Each row is a point on a tangle of strands that fork, close into loops and nearly touch. The rows are in no order.
In the rows, zero is written as 128.
Two points are linked if the straight distance between their rows is under 38.4. Some points are linked to none.
k714: 156 93 113 99 114 160 125 127 150 131 129 146 124
k532: 94 131 160 170 134 84 125 149 108 149 155 115 162
k444: 118 164 120 138 138 138 158 139 113 119 147 123 123
k410: 199 141 113 110 117 138 138 144 138 129 115 166 138
k775: 136 170 122 180 123 113 156 118 108 105 168 113 118
k819: 76 92 135 111 139 137 105 105 138 132 106 106 116
k412: 123 127 111 88 114 132 106 114 123 146 47 111 99
k213: 164 155 144 175 109 134 148 103 116 93 172 126 107
k988: 135 107 104 85 115 145 104 119 140 145 88 123 111
k570: 121 102 165 157 136 111 127 131 123 113 178 132 147
k730: 184 169 101 113 121 115 146 146 135 141 97 173 142
k816: 68 81 142 116 144 127 99 106 137 132 114 113 120
k683: 130 82 122 102 121 156 122 117 151 125 137 138 121
k675: 106 139 150 161 145 108 137 138 119 123 166 109 149
k215: 98 170 123 142 144 135 155 145 113 122 140 113 125
k937: 118 104 111 87 112 145 102 110 136 142 83 114 99
k969: 150 141 100 88 119 119 100 122 138 151 54 137 120
k672: 172 121 93 85 117 118 95 127 145 142 77 147 128
k25: 184 161 115 124 112 143 159 138 119 126 128 161 122
k84: 184 114 96 84 119 122 97 128 151 139 88 154 133
k965: 96 118 152 148 148 119 128 135 126 126 157 120 148
k511: 141 167 125 162 124 128 162 123 109 105 164 123 114
k999: 120 171 122 175 127 107 156 124 107 111 167 103 127
k41: 90 117 129 119 150 148 126 127 136 132 124 115 127
k68: 173 109 98 91 115 143 112 132 148 141 101 149 128
k469: 85 120 162 165 142 90 116 151 115 151 147 118 164
k728: 87 71 139 115 139 133 107 113 144 125 142 132 130
k575: 73 103 156 147 153 109 108 137 130 140 137 117 154
k296: 198 155 107 108 123 117 134 143 140 136 96 172 146
k673: 156 128 94 89 118 130 105 127 142 147 70 139 122
k881: 151 135 160 166 122 124 141 113 119 96 179 122 126
k756: 85 108 128 110 140 149 116 115 137 134 108 111 116
k312: 116 117 119 85 106 133 103 109 118 141 52 100 89
k806: 190 147 127 128 108 149 153 134 125 114 141 155 118
k130: 96 113 137 125 151 145 129 131 138 127 141 120 132
k599: 81 107 159 155 150 99 112 147 123 147 142 123 163
k777: 169 96 122 102 113 164 133 128 148 123 138 151 129
k868: 192 172 109 123 111 123 155 144 124 135 115 173 132
k464: 94 158 140 160 144 111 143 139 111 123 154 104 142
k876: 81 163 140 164 142 99 140 145 112 131 148 100 149
k402: 136 166 124 148 129 136 161 134 107 111 158 125 117
k688: 71 81 150 138 154 111 99 123 137 136 129 125 143
k719: 181 116 127 114 112 161 143 135 138 118 138 154 126
k772: 153 106 102 87 115 149 108 125 147 144 99 139 120
k13: 197 131 122 116 109 153 146 141 134 119 133 163 128
k325: 113 102 118 83 105 137 99 106 126 138 70 104 91
k891: 159 138 161 178 113 124 137 103 121 91 180 122 116
k534: 87 181 118 150 143 123 158 146 109 118 137 107 122
k919: 86 150 148 176 135 86 135 146 109 143 154 101 156
k866: 123 140 147 155 138 126 145 134 117 111 168 117 136
k939: 75 70 143 121 145 120 99 110 141 134 131 128 130
k912: 110 74 130 105 128 147 115 111 150 124 142 137 123
k697: 103 183 113 164 135 113 162 137 104 115 152 107 120
k936: 141 139 149 154 128 134 150 125 118 104 174 125 128
k818: 139 139 102 90 116 116 99 118 129 149 39 122 111
k15: 104 110 149 138 146 132 128 131 133 124 157 125 142

How many points has the smallest loop of links through each point below? Write 0 if it is on no loop.
k697 | 8
k806 | 7
k969 | 12

Name the points in between on the shortest way along the links from the first point to the second, in order.
k819, k464 | k756, k41, k130, k15, k965, k675
k688, k714 | k939, k728, k912, k683
k13, k714 | k719, k777
k730, k719 | k296, k410, k13
